Each row is a point on a tangle of strands that fork and nearly touch. The rows are in no order.
In the rows, zero is written as 128.
Two points are linked if the straight distance between their rows is under 106. Some points are linked to none.
(423): [138  35  73 125 118 125 140 115 150 119 117 148 158 141  91 102 169 157
  92  92 150  99  75 183 112 130 122]
(656): [149 141 100  95 130 164  92  93 134 140 104  77 135 114  97 140  79 126
 103  87 106 124 117 178 174 139 175]
(492): [117 142 105 115 175  94 130  98 126 117 127  85  83 127 116 108  76 116
 165 134 150 113 151 181 169 134 105]
(1332): [133 102 146 117 101 102 150 122 106 105 128 106 121 111 119 102 149 146
 140 166 154  82 143 130 105 104 119]
(1446): [129 130 154 133 119  76 117  77  79 109 127  91 149 114 173 112 105 105
 163 174 121 174 167 127 141 155  98]
(809): [161 128 142 136 151 136 102 166 127 110  63 138 159 135 158 125 156 186
  48  86  62 149  90 106 102  68 116]
(2213): [124 121 102 108 112 148 121 159 136 154 173 152 115 125  95 135 142 107
 144 143 157 120  91 129 165 165 132]
(2103): [ 65 150  88  94 124 116 176 136 100 145 195 116  94  82 109 141 161 105
 181 151 198  71  76 133 171 212 130]
(112): [143 159 135 141  99 146 135 193 145 170 136 172 122 105 107 156 136 105
 126 143 110 142 128 105 164 139 160]
(341): [ 90 124 106 136 149 131 121  97 150 147 154 113 111 163 149  99 113  88
 215 141 108 151 177 138 121 155 100]
(236): [148 142 173 114 129 120 154 123 112  92  73 105 125 127 137 119 128 155
 137 155 107 139 183 104 141  90 125]
(638): [113 141  87  94 137 150 168 145 115 134 164 102  98 102  79 137 121 118
 154 124 164  77  94 167 187 183 126]
(512): [133 161  95 110 174 143  85 144 127 134 172  81 145 135 102 143  70  77
 118  79 147 124  99 175 147 150 137]
(2056): [ 26 159 103 140 107 113 241 105 135 151 198 138 124  55 142 147 144  73
 197 154 175  92 112 144 169 238 115]
(1007): [116 119 132 118  77 118 131  71  94 128 147 103 144  87 142 117 104 107
 168 174 135 150 153 132 138 175 104]
(1188): [127  93  81 100 119 171  98 138 160 168 164 160 156 174 105 133 176 126
 151 112 143 125 117 143 107 146 138]
(1022): [128  52 103 158 104 114 160 102 145 125  72 165 189 146 120  97 176 181
 100 109 114 130 137 157  46  87 124]
(1222): [116 123  93  93 112 136 126 117 100 122 163  69 162 102 102 111 121 109
 158 145 156 121 123 180 120 166 121]
(942): [142 146 132 116 184 120  84 161 140 118 164 117 123 156 118 138  95 104
 125 115 154 123 142 132 129 106 116]
(1757): [141 102  99 120 144 117 127 121 115  92  88  75 142 130 105 117  80 154
 109 100 128 118  99 206 135  87 146]
(1312): [150 126 147 136 146 127 137 148 156 119  54 148 102 140 170 112 157 201
 119 115  71 116 150  98 129  85  94]
(2076): [147 134 134 157 161 120 120 135 121  92  23 135 190 172 148 148 129 193
  57  97  97 180 122 134  84  69 166]
(1039): [131 174 124 112 140 134 153 129  90 143 149  98  79  56 104 151  83 115
 115 150 134 117  92 141 214 114 165]
(2228): [141 137 102 102  94 163  99 102 159 192 122 141  98 119  92 145 113 136
 123 114  95 122 127 148 156 159 165]
(1674): [105 116  84  99 108 134 105 100 131 161 167  93 182 124 125 109 137  98
 168 149 142 157 136 180  94 175 120]
(1830): [122 118  97  92 163 139 125 135 137 132 161  99 104 130  75 131 113 115
 140 110 150  95  95 183 177 153 127]
(183): [145 125 114 138 143 136  70 126 151 164 131 173 134 191 134 133 157 121
 139 106  78 112 170 118  88 131 135]
(1607): [138 140 151 157 129 147 135 132 108  95 111 131 131 135 137 127 120 110
 124 148  96 195 144  96 107 128 100]
(1912): [163  99 145 100 124 131 121 140  98  95  77 108 179 117 116 123 143 173
  77 129 111 140 113 136 132  58 167]
(15): [154 109 101 149 166 108  96 137 139 103  96 112 171 143 104 125  89 148
  86  69 121 110 124 196 122  80 165]
(311): [124  95 113 127 148  91 137  98 142 116  96 114  94 147 108  97 106 146
 159 127 146  98 140 195 137 131 109]
(103): [ 98 119 128 123  89 121 168  83 120 136 173 109 104  84 129 119 119 100
 172 154 163 102 139 136 138 199 101]
(2013): [154  86  92 116 105 125 130  94 126 133 117 108 186 118  83 113 133 123
 101 124 126 131 154 183 104 141 143]
(559): [ 73 142 159 146  82 143 207 106 135 134 204 128 122  66 131 152 132  90
 176 136 187  95 133 102  98 173 134]
(810): [152 102 128 123  78 130 162 116  75  88 127  97 170  79  91 135 144 126
 111 149 147 129 141 117  97 121 152]
(1764): [ 94 164 165 157  62 124 166  98 108 148 163 149 119  79 162 137 121  78
 157 192 140 166 139  97 122 186 133]
(31): [ 59 150 120 151 100 128 211 134 114 136 203 126 134  46 133 135 134  71
 203 161 156 122 128 130 161 224 116]
(1231): [ 55 154  84  96 145 129 160 117 105 149 191 100 113 102 134 119 143  98
 196 151 187  94  79 143 189 223  96]
(1636): [162 110 107 105 135 161  74 131 134 167 147 148 186 150 102 149 143 124
  95 117 106 143 131 151  89 101 150]
(1200): [129 173 154 125 146 119  75  91 117 113  69 125 118 179 157 140 103 143
 102 140  89 186 145 109  91 108 131]
(67): [172 167 148 152 200 112 105 160 137  98 122 136 106 153 145 149  98 127
  75  86  97 120 131  91 152  90 110]
(1380): [ 82  98 116 139 116 109 153 117  92 111 203 114 148 132 141  92 135  68
 206 155 137 143 116 130 127 206  94]
(463): [122  78 104 108  76 160 162 122 152 120 145 134 105  73 107 122 124 164
 115  71 163  61  75 140 129 126 132]
(2052): [148 128 127 133 107 175 109 141 117 133  93 164 148 137 132 148 151 156
  93 125  58 174 138  85  85 109 134]
(898): [ 66 185 111 109 110 120 191 136 113 164 176 124  94  49 112 155 148  98
 149 144 187  75  77 160 188 215 148]
(1814): [ 92 151 130 146  78 150 209 127 126 124 165 131 121  47 106 165 114 109
 157 147 167 101 134 110 126 180 143]
(2004): [107 127  92 108 164 130 114 112 162 149 169 110 115 166 119 116 111  95
 189 122 138 126 161 165 145 186 102]
(1716): [ 88 107 124 108  80 162 167 125 157 128 159 121  99  72 117 148 120 154
 142 115 197  57  97 121 112 118 133]
(87): [121 202 133 113 137 122  96 142  84 156 149 102 148  84 138 156  71  78
 141 165 138 188 116 110 189 133 129]
(552): [121 100  97 106 136 117  82 123 137 141 161 111 172 172 120 112 139  96
 161 139 148 130 132 181  96 152 116]
(608): [158 148  98 118 162 152  85 154 129 117 171  93 163 122  94 141  92 101
  81  76 132 119 111 166 143 103 173]
(350): [125 107 124 125  77 176 189 102 143 134 120 113 136  62  87 156 108 122
 138 115 139 130 153 127 113 150 142]
(453): [155 137 154 106 128 142 117 150 111 101  86  94 137 109 116 126 113 169
  98 122 113 129 138 130 165  61 166]
(1523): [132 139 163 124 144 140 139 116 145 121  62 143  72 113 157 125 124 183
 102 120  72 145 138  82 145  79 111]
(614): [140 116 115 135 159  83  71 120 117 118 175  99 193 171 125 109 120  81
 139 137 155 129 136 174 105 153 114]
(422): [129  88 115  98  91 146 141 105 148 132 112 108  85  86 103 122 109 169
 115 103 143  75 113 149 153 104 135]
(1342): [147 180 145 114 150 127  77 146  81 120 157 104 150 111 124 162  73  72
 101 138 143 158 118 117 172 121 144]
(1507): [163 132 130 127 146  98  66 105 101 121 102 115 195 155 128 135 124 127
  48 118 118 176 133 144  83  98 161]
(133): [147 157 166 147 172 117  88 139 136 130 108 144 120 193 187 111 181 151
 101 146  45 123 153 103  72 144 109]
(2117): [139  89 110 106 128 132 148 169 104  97 152 141  94 100  94 113 133 161
 132 106 157  75  66 122 166  89 114]
(1353): [133 100 129 107  92 130 151  99 101  91  94  90 166  95  94 132 113 147
  94 138 150 148 141 135 101 101 163]
(825): [159 121 100 110 103 165  94  99 141 167 104 130 113 121 101 150  93 138
 109  84  81 131 128 146 165 109 176]
(1873): [130 131 117 111 127 133  85  89 160 185 126 154  67 156 116 140 127 128
 144 131 106 117 137 139 150 137 127]
(1997): [143 132 103  92 130 131 121  97 107 107 109  57 136 109  98 119  68 134
 114 118 132 117 110 201 166 131 159]
(1717): [ 80 114 115 106 159 113 135 114 160 144 170 125  76 168 138 114 148 100
 191 161 171 110 123 120 163 161 102]
(209): [160 174 167 129 168 105  71 137 124  97  36 120 182 180 167 157 145 174
  72  79  89 135 178 113 105  96 168]
(14): [115 129 146 136  62 132 145  80  94 142 135 120 138  88 138 139 112  91
 149 166 128 176 136 100 119 177 134]
(2): [164 172 153 123 151  89  64 110 131 162 155 121 108 144 147 123 112  98
 119 138 125 132 154 127 151 131 116]
(698): [ 93 143  91  98 156 131 164  88 137 140 146  87  83 110 123 110  96 104
 180 138 154 115 120 175 170 181  90]
(1668): [136  94 125 140 121 111 123 123 139 118 113 132 142 156 124 103 125 133
 145 147 120 139 139 148  96 133 111]
(2028): [117 117 149 141  61 177 161  96 116 129 107 157 133 107 139 147 147 150
 124 131  97 160 164  84  61 124 139]
(641): [160 130 133 165 176 106 113 152 153 114  30 151 140 164 166 128 145 204
 102  74  59 126 138 118 110  75 102]
(805): [181 171 163 134 157  90  69 110 124 131 111 118 129 168 139 137 117 112
 110 128 108 132 175 119 129 115 126]
(1655): [ 84 108 108 126  81 136 213 129 144 152 178 158 102  91 105 176 155 109
 135 119 199  45  73 105 159 236 146]
(1322): [129 182 108 127 180 149 102 164 146 151 172 120 125 120 104 159  68  65
 123 107 135 119 132 144 166 162 142]
(618): [126 122 114 126  65 178 177 155 109 124 153 120 131  37  92 154 108 136
  98 110 143 110  81 138 156 122 171]
(928): [ 98 167 105 104  96 132 144 119 133 166 167 134  94  67 111 132 124  99
 126 152 171 102  81 174 188 206 150]
(1494): [171 179 148 155 195 106 106 154 129 119 150 130 105 139 138 159  86  88
  85  83 128 133 168 102 166 110 123]
(322): [145 158 146 124 151 141 127 112 122 134 122 117  80 107 105 130  81 108
 130 141 123 152 126 109 170  98 128]
(894): [133 159 155 123 111 102 152 120  51  97 136 102 111  84 126 132 116 114
 136 173 143 147 124  96 150 118 124]
(524): [133 166 126 137 169  99  56 114 113  79 117  79 187 143 151 172  60  87
  86  80 150 188 151 135  95 117 147]
(1748): [114 148 145 119 121 124 129 105 138 160 157 130  85 122 128 107 126 108
 177 170 133 139 151 120 134 124 118]
(866): [159 120 138 106 111 169 131 150 133 109  81 127 133  96 139 129 119 189
  99  85  93 150 121 103 168  50 156]
(1931): [142 134 116 127 167 128  89 149 163 139 139 146  94 166 113 132  93 133
 119 108 127 110 118 138 167  95 119]
(1429): [146 134 133 130  89 173 140 188 156 161 117 189 131  92 134 149 156 146
 111 116  79 137 130  82 128 121 142]
(363): [138  95 168 137  87 117 173 108 138 113  98 161  75 106 143 116 150 172
 100 126 122  88 119  88 114 106  99]
(2229): [171 135 160 157 160  96 104 161  97  75  82 116 171 168 147 125 125 158
  53 122  98 141 115 137 119  80 145]
(881): [ 91  70 100 131 130 116 136 139 101  97 185 119 155 178 120  96 163  89
 185 148 163 130 115 153 120 181 113]
(1116): [ 73 145 134 137  99 132 152 141 129 170 187 147 121 118 147 110 141  73
 202 166 115 163 145 118 136 180 141]
(139): [132 163 116 130 186 115 136 123 132 153 151 109  77 133 121 128  91  89
 142 134 127 150 162 128 190 107 100]
(1229): [ 82  67 122 116  64 158 155 106 168 140 164 152 106 146 140 120 184 127
 167 129 186 101  98 108  74 164 140]
(1866): [119 119 152 121 117 165 140 171 151 127 113 152 131 135 154 107 182 182
 148 132  95 131 132  84  78  97  99]
(812): [150 119 151  81  86 137 122 110  85 103  76  89 166 109 116 140 131 149
  81 136 134 176 126 113 131  94 183]
(1404): [ 99 168 163 148  79 160 186 111 136 159 124 163  74  69 151 150 121 117
 126 165 136 159 139  64 120 126 135]
(1427): [140 144 134 128 138 140  74 131 139 166 154 128 154 177 137 121 144 112
 154 137 106 139 170 133  91 122 130]
(1493): [112 114 128 129  88 164 168 145 151 158 182 148 139 123 106 123 165 105
 183 137 140 106 162 122 115 172 148]
(1086): [143  71 102 127 111 124  79 133 149 158  91 179 148 157 149 117 192 186
  90  94 100 116  91 139  86  82 113]
(1368): [130 151 164 120 128 109 116 100 138 152 121 132  73 142 155 104 154 134
 144 167 113 127 160 114 132 114 110]
(829): [135  90 127 133 146 138 120 162 172 132 107 172 151 168 162 101 201 180
 135 107  90 116 142 104  88  99  96]
(962): [ 96 155 100 113 195 109  81  91 156 158 176  99 125 151 152 125  94  84
 182 121 133 132 153 155 158 167  93]
(2042): [132 182 139 131 140 137  70 126 137 167 149 123 143 151 155 146 108  86
 155 125 100 174 180 100 111 140 137]
(549): [ 99  58  94 108  86 171 123 132 161 150 152 163 146 165 130 107 195 134
 165 133 146 119 117 111  74 139 138]
(842): [113 166 114 130 209  93 112 107 132 150 176 105 108 133 153 114  93  80
 180 144 137 156 171 125 167 128  97]
(2068): [114  71 118 142 117  96 135 109 145 105  83 133 103 144 110  96 121 173
 120 126 151  85 103 180 120 114 117]
(225): [121 140 144 135  99 165 145 129 118 123 120 132 142 130 124 121 134 110
 147 155  93 184 161  90  74 138 132]
(214): [142 135 176 120 107 151 180 178 124 115 108 130 131  97 148 111 182 173
 126 144 109 115 146  76 118  96 102]
(195): [152 161 123 148 166 121  60 115 123  81 117 111 150 155 133 163  54  88
  72  57 130 159 152 123 104 107 163]
(1280): [156 184 184 162 186  83  84 135 126  79  52 103 176 174 177 166 139 142
  49  89 109 132 174  96  75 122 150]
(168): [141 101 141 126  55 168 157 131 136 158 125 141 150  70 121 142 161 155
 113 120 130 108 142 102  98 107 142]
(918): [162 108 109 109 152 145 105 131  95 125 142  94 179 121  91 132 109 108
  78 112 125 137 102 179 127 105 158]
(1762): [137 144 110 116 146 104  63  93 152 178 149 127  98 166 125 133 109  97
 127 125 129 112 126 152 152 150 121]
(263): [136 162 124 135 178  99  64 143 124 112 178  96 144 146 142 152  81  72
 118 101 159 148 148 136 120 137 113]
(239): [158  88 118 126  87 139 152 126  95 128 159 133 172 117  87 122 152 116
 120 136 127 127 143 145 103 133 130]
(666): [131 169 154 146 180  90  70 137 103  71 121  87 183 166 162 144  79  93
 107 120 148 173 151 132  81 101 129]
(1041): [127 137 176 116  64 124 151 128 104 134 157 112 114  91 132 115 155 129
 135 170 161 110 139 102 102 134 126]
(1930): [132 146 123 125 165  89  98 133  81  96 139  78 149 125 122 130  70 107
 145 148 145 150 115 154 136 120 112]
(1562): [ 86 164 148 143 106 131 203  93 136 158 148 149  64  63 130 145 114 106
 144 160 150 132 144  99 145 143 127]
(377): [149 120 126 205 160  79  88 130 142 123  57 154 165 201 143 132 101 152
 103 112 116 139 127 187  71 107 139]
(561): [118 144 124 148 170  74  67 130 108 108 185  89 176 148 168 123  92  76
 156 128 149 137 140 147 118 151  85]
(1069): [115 135 114 117  86 156 186 118 106 116 141  97 135  55  83 143  96 113
 141 143 151 127 147 126 148 165 142]
(897): [103 188 119 133 131 130 204 127 107 163 146 130  80  43  86 155 102  91
 142 157 144 130 118 137 215 133 147]
(1415): [ 85 152 150 138 133 123 180 139 142 154 161 179  50 130 145 109 178 112
 152 182 152 134 114  83 138 121 110]
(1886): [158 110 126 119 106 136 105 163 156 177 139 182  96 125 132 135 162 147
 121 112 114  98  98  98 166 120 125]
(718): [141 173 174 140 174 119  76 157 140 114 138 141 130 198 174 111 160 123
 106 138  96 138 143  94  87 132 112]
(840): [182 105 150 146 147  97 116 170 116  82  91 127 137 143 121 117 125 168
  81 100 108 103  89 144 144  68 129]
(1527): [ 65 125 151 149 110 128 207 126 123 125 208 144  94  93 143 123 146  81
 189 160 178 105 134  93 127 175 133]
(1239): [ 96 132 114 148 154 128  97 110 138 126 144 101 154 157 150 103 104  95
 192 136 103 178 162 161  89 147 110]
(528): [149 129 155 120 108 149 159 135 137 114  89 136  90  80 139 136 129 180
 106 111 107 133 131  83 160  55 129]
(1376): [137 163 151 133 176 133  86 176 151 135 154 156 107 187 152 118 151 122
 124 136 121 123 123  98 123 111 104]
(1824): [161  80  88 151 150 108  99 126 130 130  79 148 196 137 107 117 132 162
  76  74 108 122 121 194 117  55 155]
(827): [106  89  96 106 136 130 169 136 136 115 172 130  82 149 113 118 155 112
 178 151 179  93  88 109 184 173 112]
(1046): [180 149 166 137 175 122 108 158 129  82  66 122 161 153 167 139 155 176
  63 119  82 141 131  97 109 110 117]
(2245): [176  98 106 168 149  95  95 103 119 120  37 152 208 162 118 135 123 162
  51  80  91 142 141 177  97  76 176]
(1144): [118  85  89 115  87 179 153 107 158 136 133 132 113 102  90 130 127 140
 143 106 137 108 129 134 119 160 126]
(1251): [156  97 116 150 135 108  97 122 151 129  55 159 145 169 141 120 140 190
 102  78  67 117 159 145  96  74 119]
(1806): [173 125 127 107 126 148  85 140  99 135 122 124 189 132 108 136 124 124
  62 121 116 170 107 133 101  88 163]
(6): [158 139 168 123  85 125 115 140 101 129 139 120 139 127 129 112 160 118
 114 183 112 140 135 111 103 130 129]
(115): [115 171 145 149 172  85  75 114 120 115 139 102 139 161 199 124  94  97
 162 135 111 175 172 112 116 126  98]
(602): [177 103 120 115 104 152 101 136 132 157 120 139 148 115  92 130 118 143
  93  77  85 124 120 144 155 112 155]
(80): [129 142 130 113 103 157 139 108 127 136 106 110  94  90 110 131  85 131
 114 135 127 148 126 130 162 116 159]
(389): [164 187 137 136 172 146 100 156 140 147 163 138 103 124 118 157  85  82
  98  94 118 130 136 122 184 119 150]
(1953): [137 127 144 135 132 122 128 128  85  76 108 102 169 142 129 116  98 104
 130 158 114 195 131 115 113 127 105]
(333): [124 110  72 118 127 169  85 120 151 169 157 139 171 152  88 131 147 110
 118 105 127 138 119 173  99 146 154]
(856): [152  85 105 111 126 127 139 164  81 103 152 114 123 106  72 131 139 161
 119  96 140  69  62 163 159 124 121]
(2142): [122 178 165 118 158 159 129 113 129 122  50 127  90 147 165 156 132 177
 107 142  70 171 146  68 123  95 116]
(1088): [154 132 133 130 139 142  94 112 119  99  50 117 160 160 137 148  96 166
  82  98 102 176 125 123 116  76 154]
(1253): [114 138 136 129 171 138 165 157 147 143 160 165  51 156 135 111 152 104
 164 164 136 136 118  96 151 118 105]
(1990): [125  68 100 116 123 123 119 184 166 124 110 159 151 144 148  99 188 181
 141  74 117 113  99 112 116  73  87]
(694): [124  97  92 102 165 151 130 181 152 126 155 153 112 148 105 131 138 142
 157 101 146  88  94 111 203 113 114]
(1042): [ 78  69 101 105  94 159 175 130 164 131 159 157 112 141 128 136 177 122
 171 135 193  81  97  78 128 181 144]
(2083): [118 107 145 138  87 118 136  83 122 105 103 123 117 148 155 109 124 138
 147 163 124 159 142 137  75 133 113]
(1508): [ 67  75 127 125 113 120 178 102 132 104 166 116  94 161 140  99 165 105
 202 148 196  90 125 121 118 174 114]
(179): [108 155 127 136 134 147 207 125 112 150 149 133  66  50 101 150 105 116
 151 149 159 103 139 110 184 130 127]
(1619): [149 127 139 140 137  86  84  99 101 113 106 134 199 176 133 107 136 113
  81 153 118 169 144 146  66 119 144]
(1576): [110 120 147 139  51 174 170  98 153 149 139 163 121  90 132 152 140 137
 146 129 120 121 161  90  73 134 137]
(1955): [141 168 169 120 131  81 118 114  66 115 139 103 121 116 159 113 125 105
 136 184 128 155 153  89 156 140 106]
(1933): [136 106 107  89 130 137 118 123 146 133 130 106  87 116 100 112 105 139
 110 108 133  93  97 169 167 121 132]
(2193): [119 129 134 142  65 158 186 157 140 148 142 156 110  32 106 169 123 125
 100 123 138 102  87 119 158 140 170]
(1279): [125  66  95 116 142 148 129 195 157 122 138 147 133 146 119 115 168 167
 154  88 138  93 102 120 165  79  96]
(514): [126  92 112 146 126 141 137 102 128 116  74 144 184 157 128 105 143 157
 110 124  96 157 159 151  54  98 142]
(291): [122 164 143 129 140 151  99  99 113 106  36 133 116 165 162 142 129 176
  93 146  50 172 145  90  87 116 120]
(1840): [119 150 104 104 121 141 167 144  99 130 164 109  81  64  84 130 109 130
 134 134 145  84  81 159 196 139 157]
(2192): [140 110 170 149  82  97 156  91 131 102  85 138  85 130 141 112 126 157
 123 145 123 116 143 120  90 120 108]
(455): [120 182 120 135 143 137  82 127 122 171 154 115 145 115 144 156  82  76
 151 151 123 188 148 120 141 159 134]
(1618): [ 59  96 127 124 119 134 197 126 121 110 200 133  94 143 143  99 162  83
 216 159 173 107 117  98 140 169 130]
(955): [142 132 147 125 140 142 109 166 140 154 140 175 112 161 131 107 177 134
 128 144 115 120 109  96 129 121 112]
(591): [117 146 159 141 128 101 113  70 123 134  84 129  97 166 163 104 141 150
 149 168  92 150 161 118  81 135 119]
(304): [153 171 153 139 181 127 109 186 135 116 135 140 115 158 144 124 133 137
  93 113 114 125 114  96 138  85 102]
(833): [ 72 155  82  95 185 127 143 113 131 150 170  97 107 121 129 109 119  85
 178 134 171 115 103 154 195 205  86]
(948): [ 84  86  96 114  95 146 209 141 159 137 174 157 108 124 121 162 169 112
 161 120 199  59  95  71 171 217 153]
(909): [160 172 173 152 188 122 100 133 130 101  71 129 129 186 185 145 160 161
  69 135  57 138 143  83  87 142 110]
(1433): [131 116 136 157 150 133 135 134 120  87  53 126 188 168 133 123 145 159
  86 130  89 185 142 129  66  91 128]
(1949): [117 156 157 113  79 155 156 107 115 145 100 149  79  78 139 147 118 141
 115 151 130 144 130  88 136 108 146]
(583): [136 122 115 139 141  90 101 129  85  97 151  88 190 148 113  95 110 107
 136 163 152 147 117 175  92 127 107]
(407): [139 100 137 130 153  99 148 161 106 101 133 134  81 127 114 103 137 160
 131 133 147  75  85 135 170  82 103]
(1544): [ 81 168 125 142 101 127 163 152 117 159 187 122 152  74 131 126 128  73
 194 165 135 151 132 138 148 203 134]
(393): [132  51 105 157 115  86 119 122 135 122  87 138 143 164 107  94 147 170
 104 122 158 105  85 190  97 102 129]
(1779): [145  67 118 155 115  98 138 137 148 127  67 159 175 141 143  95 189 197
 101  86 113 124 107 151  78  72 103]
(273): [125 201 176 164 192  59  81  94 119  77  98 105 138 163 198 151  91 103
  96 108 123 166 190  89 108 124 117]
(1734): [109  83  98 104 119 131 131 142 129 128 186 129 136 170 111 110 170  98
 175 146 159 114  95 132 152 184 125]
(191): [141 116 129 163 174  95  86 117 136 105 119 135 149 191 137 117 103 110
 131 126 112 143 162 154  87 132 121]
(1001): [ 72 160 150 153  87 111 168 115 138 187 181 159  88  84 162 121 147  82
 177 186 138 153 145 104 143 178 137]
(1293): [ 26 158 117 140  99 137 237 134 153 134 192 143 134  68 125 169 143  81
 169 123 197  66  90 132 137 240 144]
(242): [116 112 110 123 178 135 141 165 158 140 165 168  85 181 118 121 153 119
 157 124 150 108 108  85 185 116 104]
(1675): [135  89  92 126 176 117  91 137 189 146 118 147  97 193 123 122 120 138
 145  90 128  98 108 148 151 104 129]
(2128): [ 92 144 157 121 112 151 185 137 157 156 150 162  58 102 143 129 157 138
 150 156 160 110 134  75 117  97 110]
(202): [177 128 168 124 115 126  99 148 123 137 111 148 133 144 147 114 168 151
  90 154 100 133 122  94 104 112 121]
(778): [105  88 134 125 102 123 162  98 137 119 160 123  99 125 114  97 135 109
 176 157 163  92 140 127 128 166 114]
(1344): [ 80 139 111 112 146 135 145 103 152 190 174 147  73 138 135 113 148 100
 181 162 154 127 128 121 150 159 122]
(1874): [127 154 145 113 151 114  78  84 109 101  42 105 153 174 147 156  91 152
 103 117 116 186 151 130 119  94 167]
(627): [101 130 124 140  74 155 185 157 157 151 162 152 125  74 112 149 144 104
 165 139 147 120 145 121 132 162 147]
(175): [155 195 181 169 185  70  85 130 120  77  94 116 147 180 177 151 115 113
  72 102 116 136 174  90  88 134 126]
(1627): [167 104 124 116  67 146 126 122 118 142 102 150 134 102 120 134 142 151
  98 115 105 127 130 112 121 110 141]
(241): [127  64  83 109  97 153 134 112 157 133 126 139 136 135  82 115 147 149
 118 102 148 114 104 158 113 134 126]
(217): [123 134 142 144  73 150 192 147 155 164 142 179  85  53 120 153 138 135
 118 130 142  91 118  83 164 124 135]
(2127): [127 135 126 112 116 120 133 131  77  94 142  74 113 101  99 120  88 123
 133 152 144 131 107 149 154 120 120]
(1166): [152  90 108 109 100 168 160 154  91  99 135 107 139  63  83 119 117 152
 100 101 137  98  71 154 144  89 149]
(1100): [163 112 105 140 137 134  71 125 154 153  98 162 145 171 124 135 132 166
 112  80  75 119 163 145 104 105 125]
(286): [ 99 124 136 104 111 161 163 141 147 138 133 131  80  83 121 122 127 158
 152 128 161  94 112  99 121  83 119]
(1797): [147 106 153 182 135  85 154 140 129  92  46 137 150 165 148  98 149 183
 106 141 101 118 136 154  93 104 110]
(177): [150 145 138 194 170  92  86 123 135 101  80 138 161 198 159 128 107 129
  87  99 111 156 144 142  70 118 125]
(13): [151  94 112 132 122 128  93 142 133 134  83 159 156 140 157 112 180 196
  45  82  77 148  72 118  84  69 113]
(609): [129 100 112 167 165  85  96 157 165 130  71 147 150 205 137 125 124 166
 118  97 124 116 115 179  93  98 124]
(374): [179 152 162 126 161 103  67 128 124 122  88 120 165 172 138 134 131 133
  89 109 100 122 190 124 108  98 157]
(2058): [133  86 101 129 155 104  94 160 176 128 102 168 132 193 133 115 131 164
 133  92 129 107 110 150 120  84 109]
(2240): [128 114 169 165 115 112 160 113 130  85  43 130 104 142 154 105 152 188
 110 151 100 126 143 116  84 110 102]
(599): [124 146 109 126 143 108 136 101  82 140 178  91 136  80 137 135  79  77
 164 158 137 152  99 141 187 184  84]
(136): [141 150 160 135  94 178 143 157 128 145  92 158 127 108 137 149 152 147
 108 135  65 162 136  64 119 121 139]
(1472): [154  85 122 133 130 120 122 142  98  85 111 112 126 127 102 112  97 155
  91 116 123 111  87 168 144  79 128]
(1777): [133  79 146 127  92 110 157 134 130 107 134 152  89 119 137 117 163 163
 131 130 162  69 117 115 117 113 104]
(1257): [144 155 139 130 117 141  99 169 130 168 168 142 120 129 106 138 134  94
 134 154 124 129 126 128 160 154 136]
(964): [164 111 164 129 106 126 161 161 118  86  81 117 147 106 132 112 147 178
 114 123 111 114 156  95 114  81 113]
(1882): [149 104 126 121  94 142 147 148 141 148 142 168  83  81 109 134 144 143
 109 116 122 100  91 105 175 116 124]
(1970): [144 143 121 118 135 125  70  85 119 137 109 108 150 149 119 144  85 118
 117 122 106 168 147 154 115 134 138]
(89): [135 151 165 159 157  94 111 133 105  57  88  91 189 164 149 128  99 125
 117 152 119 196 148 124  96 111 125]

A fork is a point with three links. Follow the links from the first point to the second and name the forks in between, in order.
(2042) / (1912) => (1523)
(1757) / (273) => (825)
(1041) / (609) => (2192) > (2083)
(514) / (1873) => (1046) > (1757) > (825)
(1824) / (377) => (1757) > (1046) > (1376) > (955) > (2192) > (2083)
(363) / (1046) => (955) > (1376)

Follow the links from the first point to the second, and from the first to the third. Name the last point that the two ways share.
(918) / (1668) / (1433) => (1376)
(812) / (455) / (2229) => (1523)
(2013) / (1100) / (1046) => (1523)
(1873) / (1779) / (389) => (1046)

A fork is a point with three links, a tip a point with one. Leave the first point through the second and follow the links. Name the first fork or tip that comes.
(1830) / (1933) => (236)
(273) / (175) => (825)
(1523) / (2142) => (1046)
(311) / (2068) => (1814)
(2013) / (239) => (1523)
(1636) / (333) => (1655)
